Each scene shows the same named points in several views. A view is turned or mirrored, and shifted as a whole, has a little noise and may leave points out.
In the rows, 128 means zero.

Scene 1
View 1
(173): [143 137 126 120 120 147 115 113 134 144 101 104 114 146 136 109 159  61
 165 140  70 162 140 124 145 123 129 137 129 126 161 153  91 101 128 180]
(116): [110 118 122 139 144 134 154 139  94 146 121 125  93 142 144  93 109 128
 193 124  74 180 109  72 146  97 119 163 134 164 131 117  98 120 138 139]
(105): [124 132 127 107 126 121 147 123 105 174  97 129  98 145 142 131 140 112
 179 125  92 173 122 118 160 124 116 128 128 125 164 109 112 123 137 155]
(22): [ 48 115 183  96 122  43 140 160 118 174 123  97  87  83 119 143 130 170
 167 121 141 227 111  48 127  74  75 134 180 193 102 107  93 108 123 105]
(49): [115 128 149  58 117  80 132 125 111 176  76 116 121 144 127 173 172 110
 153 125 108 195 139 141 150 118 100 108 158 118 170 111 110 109 128 159]
(192): [132 119 117 119 121 135 122 121 123 143  90  93 121 124 127 133 165  73
 148 126  89 172 148 113 131 116 115 136 155 132 148 160  96  98 126 165]
(179): [110  99 112 107 147 114 164 146  75 146 101 125 116 140 141 129 118 140
 179 119  81 191 116  82 141  86 106 160 160 156 133 108 109 108 143 131]
(165): [120 124 129 103 133 115 148 132  98 160 104 136 104 151 141 122 124 122
 190 131  81 187 114 102 156 108 115 145 134 143 153 101 100 120 139 150]
(175): [148 105  81 103 149 142 169 123  69 146  83 145 126 173 151 137 128 117
 179 120  59 170 131 126 152 108 123 156 143 121 167 103 123 110 145 155]
(111): [ 97 142 170  84 115  80 120 130 129 171 107 122  96 138 133 134 142 113
 177 135 103 202 118 108 157 108 108 121 138 145 155 107  94 112 128 155]
(62): [105 128 143 107 130 104 143 139 110 168 109 125  92 132 134 118 130 125
 182 129 101 188 117  94 156 106 110 131 137 152 141 112 100 119 133 142]
(117): [136 111 107 115 143 137 159 132  75 136 115 148 114 178 151 104 106 128
 198 130  50 187 113  98 154  96 127 172 134 150 156  99 101 115 152 156]
(55): [146 115  99  79 143 126 158 122  70 150  86 154 126 182 148 141 131 119
 180 122  57 181 123 135 162 108 121 141 146 119 178  92 113 107 149 163]
(12): [117 123 117 125 137 130 159 139  97 158 109 125  97 136 142 115 120 124
 182 119  90 177 118  88 147 105 112 151 135 147 138 114 108 122 138 145]
(232): [164 111  72  90 144 148 155 113  74 155  70 141 141 173 145 156 153 100
 163 119  62 161 141 151 150 128 126 140 149  97 186 114 130 110 143 169]
(171): [137 109 104  78 139 118 152 126  79 149  77 126 134 161 143 157 149 122
 164 119  74 179 132 126 144 107 110 140 162 123 167 107 117 109 138 156]
View 2
(116): [112 107 100 137 117 168 125 179 172 130 136 194 107 105 186 187 131 136
 110 141 107 125  82 128 148  73 165 118 122 128  97 101 198 119 115 110]
(111): [128 126  81 126 117 160 128 142 158 158 128 179  96 107 178 166 148 111
  93 163 105 128 120 122 114 119 166 155 113 124 102  99 168 141  71 107]
(232): [124 130  77 166 127 109  92 168 150 109 122 110 139 101 154  92 114  91
 141 131 151 192 126 142 116 112 123 147 145 106 109 110 202  79  84 122]
(165): [121 115  91 145 119 160 118 164 159 134 136 164 115 109 178 167 130 123
 120 143 118 142 107 135 141  91 159 132 134 119 107  95 186 117  89 120]
(105): [119 120  88 146 123 149 116 168 152 125 133 158 120 103 170 139 123 107
 132 141 132 158 114 133 131  96 152 132 130 118 100 103 196 102  92 112]
(171): [117 130  81 149 114 128 107 162 164 129 118 132 118 112 154 111 129 116
 121 138 126 159 120 140 122 103 138 144 128 106 106 119 178  94  89 120]
(22): [ 94 118 103  93  86 191 152 155 170 172 132 239  80 128 163 169 144 172
  56 171  69  69  90 124 116  78 172 140  69 118  83 137 148 152 136  79]
(179): [105 121 102 139 110 149 116 181 175 124 128 172 112 115 169 149 124 154
 111 134 109 127  88 139 142  68 145 123 124 114 100 126 187 100 129 116]
(117): [121 114  93 165 123 143  98 180 180 110 132 145 116 102 184 178 124 135
 129 120 122 159  87 140 169  77 149 118 159 118 113  97 203 102 103 138]
(175): [122 121  88 168 123 126  97 174 158 109 132 131 130 108 168 121 115 120
 137 122 138 176 109 145 134  88 134 134 150 112 108 108 199  82  99 129]
(12): [118 114 102 134 119 161 124 175 157 124 141 178 121 104 178 164 122 118
 125 143 121 140  89 130 144  79 160 118 122 128  95 103 207 110 113 108]
(62): [115 112  94 134 114 166 127 161 156 141 138 189 108 104 177 169 131 114
 108 157 111 129 102 128 135  93 162 132 116 127  96  95 185 124  98 106]
(55): [127 115  74 170 123 129  96 163 165 125 126 119 127 112 162 128 123 127
 135 125 131 181 124 146 131  95 137 145 156  99 115 102 187  92  81 134]
(173): [132 150  82 142 139 111  95 164 162 116 114 148 113  78 182 155 136  47
 111 150 135 161 119 114 134 141 147 155 122 141 101  82 198 115  49 115]
View 3
(117): [125  98 106 144 103 159 163 152 191 166  89 151 102  85 161 119 137 109
  66 107 149 193 158 174 138 104  45  89 118 137 117 111 129 106 123 123]
(49): [143  90 120  83  88 156 139 138 121 114 129 139 103 141 184  83 144 114
 107 132  93 159  99  90 123 116 103  72 150 137 106 112 102 113 172 107]
(173): [126 107 165 129  74 140 148 143 165 141 132 170  99 127 174  87 136 152
  85 107 148 197 129  89 117 100  70  89 123 117  92 103  75 100 149  83]
(179): [119 103 101 116  90 158 161 138 169 145  82 137 109 100 164 106 148  78
  70 138 122 172 130 156 140  89  80  89 116 141 126 124 158 119 107 149]
(175): [141 108 106 107  82 149 143 133 183 157  91 159 119 120 169 113 142  97
  76 113 140 171 160 159 152 101  49  70 136 124 105  91 106 128 129 100]
(62): [116 108 120 115  97 161 156 150 145 138 102 132 108 106 161 100 135 117
 105 136 130 191 108 129 104 101  88  90 101 146 113 133 130 106 140 142]
(192): [109 117 161 118  52 133 152 124 156 123 111 174 114 141 171  79 147 120
  82 134 139 182 118  86 118  78  94  94 126 119  97 116  99 112 116 104]
(165): [128 103 111 121  98 165 157 154 163 150 101 133 103 107 166 110 137 115
  94 122 133 193 131 148 122 102  70  86 112 146 115 119 120 107 142 129]
(171): [137  99 113 101  84 149 147 132 159 141 103 150 113 130 177  98 145  95
  75 118 118 155 140 134 147 107  72  70 148 124 107  98 112 126 140 104]
(22): [ 99  88 110 105 109 176 171 147 105 105 100  95  98  99 164  89 151  74
  95 184  88 168  61 110 104  94 145 105  89 179 137 179 196 102 119 196]
(116): [109 107 118 130  99 167 165 152 164 149  87 130 103  95 158 110 136 102
  84 137 137 200 120 146 113  95  79  98  94 146 122 140 146 101 121 155]
(12): [116 115 120 118  84 156 153 145 167 155  81 140 115 108 153 109 138 107
  99 140 141 190 127 150 120  88  77  89  97 140 114 134 133 115 117 143]
(55): [149  93 104 112  97 156 143 145 178 159 103 151 110 114 172 113 140 107
  75 102 132 169 155 156 154 117  51  70 149 126 109  88 102 130 151 101]
(105): [132 110 119 101  87 161 143 146 159 143 101 146 109 125 165 105 128 122
 115 123 131 187 126 133 117 106  77  80 115 134 108 117 100 111 157 123]
(111): [127  87 135 128 101 158 156 152 136 130 131 135  91 109 178  85 141 129
  87 128 114 179 102  95 117 115  95  91 123 142 113 130 122  99 159 120]
(232): [155 104 118  92  68 142 131 124 186 148 102 175 122 145 176 102 137 110
  82 101 134 158 163 140 156 104  53  62 162 108  96  75  77 135 139  80]
View 4
(117): [111 155  87 108 110  97 120 124 110 154 152 147  69 104 115 136 105 122
  97 182 145 121 135 113 146 134 191 104 126 135 150 122 123 126 154 142]
(165): [135 154 103 113 122 110 126 108 125 127 153 112  80 136 112 135 112 126
 114 170 146 125 120 125 145 146 170 109 143 123 131 123 130 131 143 130]
(49): [148 147 107 147 161 130 153 103 142  92 165  45  97 170 108  96 120 131
 126 150 114 127 115 161 132 126 134 120 166 111 115 117 104 130 112 131]
(179): [134 149 101 100 137 126 107 126 118 156 170 129  97 140 117 126 124  99
 115 157 147 120 130 136 146 139 193  98 111 112 143 131 135  97 134 123]
(111): [145 145 115 121 152 121 149  87 149  92 152  73  90 158 107 134 108 110
 126 162 145 135 115 124 150 151 138 131 151 116 117 126 127 138 127 118]
(173): [123 121 118 122 136  66 180 124 157 114 140  70  73 124 124 120  76 127
 104 150 121  94 130 142 126 121 160 131 156 154 136 115  99 168 139 125]
(116): [136 143 113  92 126 116 113 104 128 138 159 125  87 143 118 147 114  99
 120 157 164 119 125 114 161 160 174 109 119 122 136 133 149 120 148 113]
(192): [133 109 133 110 156  88 159 142 163 126 154  72  91 145 127 113  88 101
 114 124 124  86 129 163 125 121 173 120 138 144 140 123 113 150 137 109]
(232): [128 143  87 140 113  91 143 149 113 155 172  96  83 118 132  85 104 161
  96 153  91 103 135 177 107 106 190  93 171 139 131  97  84 140 135 163]
(105): [148 149 113 119 119 103 138 105 132 125 163  91  83 148 125 126 110 134
 118 157 138 116 119 142 138 147 167 111 162 129 120 107 124 144 143 132]
(22): [162 140 134  86 184 182 100  79 145 106 172  86 124 206 100 142 143  58
 151 146 175 141 108 117 178 176 149 121  97  79 120 161 170  79 114  87]
(175): [128 150  85 125 109  99 126 138 108 154 167 119  82 115 123 107 107 145
 101 163 118 108 137 155 123 121 190  92 150 132 138 108 108 129 143 154]
View 5
(171): [ 95 129 154 156 173 132 117 173 112 115 171 157 133  97 146 138 153 140
 117 123 136  87  99 179 149 169 109 114  90 115 100 108 130 113 118 129]
(116): [ 56 110 124 106 188  92 143 147 113 131 132 153 171  98 124 170 127 146
 114 124 107  97 101 152 159 190 121 154  89  97 140  74  98 123  99  97]
(12): [ 66 118 133 110 191 114 134 149 112 132 140 165 158  93 138 170 136 146
 106 123 115  89  92 163 157 188 120 131  96  97 128  75 103 116  99 100]
(173): [106 175 142 137 186 149 111 149 143  95 124 142 130  96 146 181 118 159
 108 168 142  92  81 166 161 123 133  84  93 126 126  86 156 129 102 104]
(192): [106 153 152 128 195 126 109 139 120 110 112 168 137  73 146 185 142 149
 102 142 147  86  68 177 170 138 106  96 108 136 140 103 135 109 107  92]
(175): [ 78 110 144 151 174 147 119 190 124 121 177 159 124  94 163 153 138 151
 110 134 127  77  96 161 154 175 125 115  85  88  95  88 122 107 119 130]
(179): [ 62  91 141 131 176  94 128 163 102 139 151 161 152  94 132 153 146 137
 112 110 121  88  98 157 160 192 103 158  94 101 127 100  97 111 107 106]
(62): [ 73 144 130 119 199 104 142 138 113 118 137 155 169 105 123 162 133 142
 117 126 115 105  96 171 140 185 122 133 101 119 135  84 106 128  97  92]
(117): [ 57  93 123 133 164 124 130 185 130 128 158 143 144 103 138 160 118 162
 114 140 112  86  99 138 161 175 135 145  72  76 117  76 119 122 104 115]
(165): [ 71 127 131 124 184 116 142 153 124 118 153 147 157 106 132 158 130 148
 119 131 112  96  99 167 148 180 133 131  89 101 122  80 113 130 100 105]
(105): [ 82 149 132 123 197 135 141 147 127 111 155 151 153 101 143 159 138 146
 112 140 119  93 101 184 136 178 133 109  92 109 111  79 116 129  99 109]
(111): [ 89 172 138 126 197  94 139 121 121 105 137 134 171 118 105 160 132 135
 133 134 119 121 102 183 137 166 125 126  92 141 131  95 122 143  92  93]
(49): [114 187 154 150 192 111 128 130 108  97 165 147 156 112 124 138 165 126
 129 128 132 113 104 215 123 158 114  96  96 159 109 122 132 132 106 110]
(55): [ 84 108 142 154 169 135 122 185 124 125 175 155 127  99 153 144 142 148
 117 132 125  80  97 163 153 173 125 121  81  90  95  93 122 112 117 132]
(232): [103 135 157 162 175 169 112 191 126 107 186 163 108  91 174 148 148 149
 105 140 145  68  94 180 148 154 124  88  87 104  80 103 141 109 124 141]
View 6
(232): [101 121 154 155 145 131 109 158 136 138 162 133 109 140 135 153 115 131
 161  94 106 141 173 158 119 159 178 102  80 167 104  96 114 147 151 127]
(49): [105  74 163 134 124 113 137 150 175 121 120 144 136 133 122 149 150 178
 145 137 135 109 141 135  82 127 134  72 138 153 121  95 106 124 126 136]
(55): [ 77 121 130 158 133 137 113 156 117 133 144 141  97 129 132 142 114 141
 165 101 118 135 158 128 110 164 156  74  80 145 121  98 110 133 154 119]
(175): [ 72 136 135 144 128 137 100 157 112 133 145 141 109 137 140 143 101 141
 162  91 105 141 169 128 123 165 158  91  90 147 127 108 110 150 158 122]
(12): [ 60 130 133 123 108 122 100 164 127 117 103 143 116 142 133 128 101 168
 141  99 107 130 176 108 116 154 109  89 133  98 146 131 101 171 158 126]
(116): [ 48 130 122 120  95 118 109 162 117 114  92 151 115 143 132 119 102 177
 138 111 117 124 166  96 106 155  97  77 141  88 160 128  96 159 157 129]
(62): [ 66 112 134 124 104 113 118 164 140 113  98 147 114 141 128 131 125 179
 134 119 132 117 162 108 101 151 100  69 149 102 148 122 100 158 149 129]
(192): [ 88 123 179 120 114  84 104 155 157 128 122 147 143 168 119 127 125 151
 124 128 113 131 182 156 116 139 143 125 153 123 122  96 101 161 141 156]
(179): [ 49 134 126 127  96 135 106 147 103 129 110 156 136 133 147 125  91 174
 159 109 103 136 142  94 112 149 118  95 131 122 160 122 108 155 144 133]
(173): [ 87 115 166 134 127  79 115 165 148 111 128 143 103 168 109 120 140 127
 115 131 132 126 202 166 108 161 151  97 120 118 109  77  89 150 165 144]
(22): [ 53  87 126 101  64 111 135 134 147 118  58 163 171 127 137 119 116 239
 142 145 129 110 104  64  81 112  54  66 205  93 186 138 102 142 116 148]
(111): [ 76  84 142 130 109 102 132 157 152 105  92 147 118 137 117 130 144 175
 127 141 145 107 161 119  82 140 106  61 148 107 144 105  98 132 149 132]
(165): [ 62 114 129 135 114 123 115 166 126 115 110 146 106 135 124 133 117 160
 142 111 126 123 171 112 104 162 118  70 119 109 144 118 102 149 157 124]
(117): [ 42 145 111 143 112 128 107 159  84 124 117 151  93 140 137 120  94 140
 147 104 114 138 175 111 116 173 131  78  91 108 150 109 100 149 176 121]
(171): [ 83 112 143 145 121 129 110 148 131 135 140 144 121 132 135 140 118 151
 158 109 114 133 152 129 109 148 146  86 102 156 132  97 111 136 141 129]

In a view up to two points have been moved. Name them for each view, in the order of its rows, or write -.
view 1: (173), (116)
view 2: (105)
view 3: (111)
view 4: -
view 5: (55)
view 6: -

Scene 2
View 1
(140): [148 128 159 119 162 140 109 132 130 156  79  88  87 108 139 120 168 101
 128  73 144 103 112 116 161 136  95 140 162  95 118 137 145 166 103 120]
(52): [145 111 133 143 151 149 138 142 146 128  90 110  97 106 131 118 135 106
 151 113 145 129 112 133 157 160  80 134 149 106 139 146 135 138 118 162]
(195): [137 122 137 134 156 117 115 140 146 136  84 121  82  94 116 120 155 108
 126 107 137 110  95  76 167 151  97 154 133 137 129 149 118 131 126 127]
(144): [138 123 147 116 142 146 122 111 145 149  79 115 114 125 150 129 136 110
 146  95 151 117 112 155 156 144  90 130 144  98 118 106 132 147 102 150]
(107): [137 107 144 125 140 161 144 115 147 142  77 109 114 125 159 123 136 111
 154 101 150 127 123 173 154 152  83 122 156  75 133 119 145 157 104 163]
(19): [134 154 148 113 151 105  92 112 146 154  76 134 101 129 123 130 144 118
 130 108 146  98  92 105 167 139 115 152 125 137 108 112  94 128 119 119]
(82): [123 123 151 104 135 125 111  94 149 150  74 127 119 128 149 136 141 117
 134  93 150 108 107 144 158 136  98 142 129 102 116  96 118 142 108 137]
(205): [144  87 133 151 154 154 154 160 142 120  87  96  78  81 125 112 156 104
 135  98 142 132 116  99 160 162  69 138 157 100 154 171 157 144 122 158]
(109): [134 118 133 126 137 129 127 114 157 139  82 135 107 116 135 131 130 117
 148 118 149 125 104 132 155 156  90 139 128 118 132 118 114 121 122 158]
(14): [179 191 125 135 178 115  73 154 133 150 142 105  79 117 102 147 139  85
 181 123 156 111  84 127 131 157  74 139 139 176  99 126 101  96 126 141]
(156): [154  79 124 152 146 169 163 150 153 113 106  99  93  85 132 127 138  99
 164 111 150 148 118 141 138 172  46 124 154  97 158 156 165 132 123 184]
(131): [148 147 134 137 150 138 119 125 148 144  88 126 102 129 134 123 125 111
 164 129 152 123 105 146 158 162  94 134 140 120 127 128 110 126 117 158]
(212): [143 116 142 137 156 135 125 143 140 141  76 107  81 103 125 110 156 104
 127 103 141 114 107  95 166 152  99 145 149 111 131 151 132 147 121 140]
(219): [146 146 137 144 161 127 118 142 143 146  79 123  83 121 122 109 137 109
 140 125 147 115 100 109 174 155 111 140 143 133 126 146 104 138 121 144]
View 2
(14): [134 118 150 140 161 168 112 126 184 128 126 137 143  60 109 153 100 148
 151  94 163 175 142 129  62 170 140 161 135 177 138 158 122 121 106  69]
(140): [137 115  93 142 144 110 128 149 124  78  71 145 148  82 121 123 121 151
  97 104 161 113 131 154 120 165 111 156 157 136 154 152 107 102 147 137]
(156): [146 141 119 125 113 134 174 189 101  75  64  72 141  54  96 144  65 144
 141 115 139  98 145 137  82 184 150  84 158 128 172 183 117 135 143 121]
(109): [147 108 119 139 159 125 130 138 123  92  78 127 155  64 113 115  95 146
 118 101 123 103 149 144 116 152 113 120 151 167 135 173 123 129 138 130]
(107): [147 128 104 152 133 123 145 164  98  65  65  89 142  69 113 105  71 139
  96 123 111 112 144 140 125 149 123 106 152 130 126 180 126 102 151 125]
(195): [142  95 124 121 166 125 123 131 133 104  85 153 165  59 107 138 121 152
 139  86 155  89 145 152  99 176 110 129 149 176 173 152 111 147 128 132]
(144): [147 118 113 157 150 123 135 148 119  87  79 116 148  76 118 107  92 143
 104 114 119 125 142 143 127 143 112 124 153 149 119 181 127 110 150 128]
(52): [142 121 114 131 143 133 145 156 115  85  73 104 153  59 104 130  81 143
 126 107 130 103 149 144 100 174 129 108 151 143 156 168 118 131 138 117]
(219): [135  96 106 127 174 139 115 119 131  97  85 139 163  55 101 124  95 143
 117  87 131 103 155 145 107 172 117 128 137 167 157 141 111 134 123 109]
(131): [144 110 120 145 163 145 127 129 128  94  85 112 152  56 104 119  73 137
 120 105 114 123 156 139 108 157 126 114 142 166 130 165 122 120 131 101]
(212): [139 105 107 125 154 123 132 145 120  88  73 137 162  60 105 130 108 152
 119  92 151  88 144 154 109 178 116 129 149 154 170 149 107 129 136 131]
(19): [145  97 134 147 174 129 107 118 150 115  99 155 158  66 118 119 119 145
 123  95 134 129 149 139 115 143 101 147 147 184 122 165 126 128 132 116]
(205): [142 123 103 117 133 120 159 176 101  76  63 108 155  57  98 145  94 154
 131 101 160  81 144 152  92 199 137 103 160 132 189 159 105 137 143 135]
(82): [153 107 121 159 165 124 115 129 130  97  86 137 153  75 122 100 106 140
 102 108 115 126 147 138 134 132 101 134 149 173 108 177 131 115 148 128]
View 3
(205): [129  93 130  97 154 134 112 142 128 171 156 147 157  87 112 156  63 127
 103 128 130 165 136 188  63 119 111 133 146 155 128 173 112  69 101 139]
(140): [119 125 109  91 150 127 131 119 134 174 164 129 115 128  97 118  91 163
 137 144 113 149 131 152  65 121 113 108 135 129 139 169 133 104 127 149]
(82): [112 111 118  95 153 127 130 123 125 197 161 131 123 143 120 126 114 160
 123 173 113 118 102 179 102 148 107 101 114 113 137 183 154 152 153 122]
(131): [113 118 126  99 157 118 133 140 119 182 153 138 138 115 131 152 103 141
 121 143 122 104 102 207 117 141 107 121 118 131 116 177 149 131 119 114]
(52): [122 105 125  96 151 125 122 137 122 174 156 140 148 106 123 153  83 130
 111 138 121 133 114 201  94 126 108 123 136 147 119 178 130  99 108 126]
(107): [133 103 125  79 141 116 126 106 107 185 169 130 137 145 144 132  88 135
 111 167 102 143  98 202 113 110 104 103 128 160 121 188 127 102 132 135]
(156): [138  89 124  97 142 132 110 139 110 176 175 143 173  99 132 159  60 101
  93 130 128 158 114 217 102 103 110 128 161 170 112 181 108  76  93 115]
(19): [ 97 117 123 109 166 126 133 146 145 191 142 137 123 119  97 134 119 176
 125 149 126 106 114 165  84 173 110 116 108  95 139 170 162 161 147 120]
(195): [108 105 122 113 171 136 119 161 149 186 140 143 138  85  94 153  90 161
 115 126 143 136 140 168  63 158 112 133 124 110 142 172 143 121 123 126]
(144): [120 110 118  88 147 121 128 119 117 186 171 133 134 142 125 130 102 147
 119 167 111 130 103 187 107 127 109 100 125 132 127 183 142 129 140 124]
(14): [ 90 156  92 134 149 124 148 180 128 182 176 128 144 101  86 150  97 135
 154  97 151  74 118 183 110 153 128 132 154  95 110 150 149 165  94  78]
(219): [106 120 130 104 167 115 137 148 138 179 139 144 128  98 115 154  99 157
 126 123 124 107 124 187  88 152 108 131 113 121 128 171 148 121 113 133]
View 4
(82): [106 123 103  84 133 126  93 118 143 117  84 137 108 122 109 164 100 107
  98 108 122 129  99 126 114 103 157 125 123  82 115 104  94 129 148 128]
(52): [146 107  80  86 117 141 101 138 123  98 101 151 120 116 115 146 139  84
 139 148 153 109  83 138 142 114 127 119 120 122 125 111 134 144 161 129]
(195): [127 137  90  98 106 108  84 127 136 100 112 130 132 145 101 158 142 112
 147 146 182 127 113 143 145 132 165 111 136 128 128 107 115 122 145 133]
(205): [165 114  62  86 106 128  89 123 111  79 117 152 124 106 113 145 155  73
 161 169 169 104  88 152 170 115 133 108 124 152 133 102 144 139 172 133]
(14): [146 119 128 109 123 119 139 171 179 139 110 125 162 176 103 112 122  94
 119 160 192 151 110 145 101 146 139 157 120  84  95 130  93 160 132 139]
(107): [140  92  66  69 138 153  94 119 121  95  84 167 101  83 118 160 106  72
 107 126  99 102  71 122 141  83 127 117 107  99 125  90 129 148 176 121]
(140): [133 115  95  73 125 107  78  97 134  92 108 125 112 110 111 147 116  74
 107 138 137 129 100 168 164 106 147 107 136 123 113 115  86 128 159 134]
(156): [177  94  50  87 119 155 114 143 122  87 106 174 131  99 115 137 147  58
 154 172 162  92  76 135 159 103 119 122 105 126 128  95 157 162 182 129]
(144): [125 107  91  80 134 138  95 118 136 104  89 149 108 111 112 157 109  85
 106 121 121 121  85 133 132  99 139 122 119  93 120 102 106 142 161 127]
(131): [128 110 106  91 125 146 103 146 135 119  90 147 116 130 110 147 127 105
 129 127 144 123  79 128 112 124 126 131 118 105 121 117 122 144 148 122]
(219): [124 128 117  93 111 127  88 138 128 117 102 129 117 138 106 151 143 112
 138 131 163 129  89 147 130 134 132 120 133 126 127 131 115 127 144 127]
(19): [ 94 141 118  96 119 112  86 124 150 122  99 123 123 153  99 166 112 126
 116 114 154 140 113 132 114 125 168 121 135  91 120 112  91 117 136 130]
(109): [119 121  86  94 122 140  97 138 135 111  91 151 116 123 105 160 123 111
 132 129 144 114  87 113 118 115 147 122 116 100 130  99 128 134 150 125]
(212): [132 126  92  88 109 117  84 121 124  96 111 134 116 126 108 153 142  94
 140 144 162 120  98 154 155 122 144 111 134 136 126 114 117 123 156 134]
View 5
(82): [121 112 124 101  86 111 167 128 119 115  95 125 117 145 130  98  98 123
 100 120 113 170 191 111 126 171 120 123 109 147 138 146 118 115  89 138]
(52): [122 119 108 119  79 139 132 146 154 113  80 142 104 144 111 143  98 102
 115 135 143 144 160 159 126 149 109 142 126 113 105 153 114 108  72 166]
(156): [116 119  93 125 107 169 115 142 166 105  70 159 107 137 107 152  79  98
 143 145 151 122 163 195 128 140  97 143 151  97  87 157 114 105  55 179]
(212): [115 123 117 133  52 127 155 140 148 126  87 127 108 148 108 167  97  95
 107 133 147 148 154 134 113 146 121 149 121 132 121 152 108 102  78 152]
(107): [113 101 115 107 114 135 146 133 153 108  66 157 117 167 135 117  77  99
 117 117 134 146 197 148 143 162 111 126 132 125 118 158 128 126  51 168]
(14): [127 136 101  97  45 144 108 154 124  83 106 115  88 119  83 112 154 125
 126 146 106 185 151 146 133 151 116 145  97 108 117 115 106 105 151 130]
(109): [131 120 117 112  86 113 140 144 137 120  92 130 113 124 115 116 101 127
 101 128 126 145 172 143 107 162 109 126 116 122 111 153 112 110  87 153]
(19): [129 129 127 113  48 101 167 136 117 127 109 108 109 127 116 118 117 128
  87 129 114 176 170 103 108 169 122 134  99 148 142 141 110 104 114 130]
(195): [125 133 118 133  38 122 152 145 131 131 106 112 103 123  97 160 107 103
 103 143 136 154 147 129  98 143 118 149 114 134 120 148 102  89  98 141]
(219): [125 117 121 119  41 113 138 155 146 120  87 119  95 143 105 144 124 102
  91 124 137 156 152 128 115 158 116 137 103 124 119 144 111 113 100 150]
(205): [110 125 107 142  68 152 137 141 160 122  75 139 104 143 104 182  81  83
 128 145 158 125 147 167 113 132 109 152 139 114 100 162 111  97  52 166]
(144): [111 111 118 106 100 126 156 128 133 111  83 139 113 152 128 111  87 111
 110 122 121 160 189 131 136 164 117 127 120 133 127 147 124 120  71 150]

In a view up to two points have been moved. Name them for each view, in the order of its rows, or write -.
view 1: (82)
view 2: (109), (19)
view 3: -
view 4: (107)
view 5: (14)
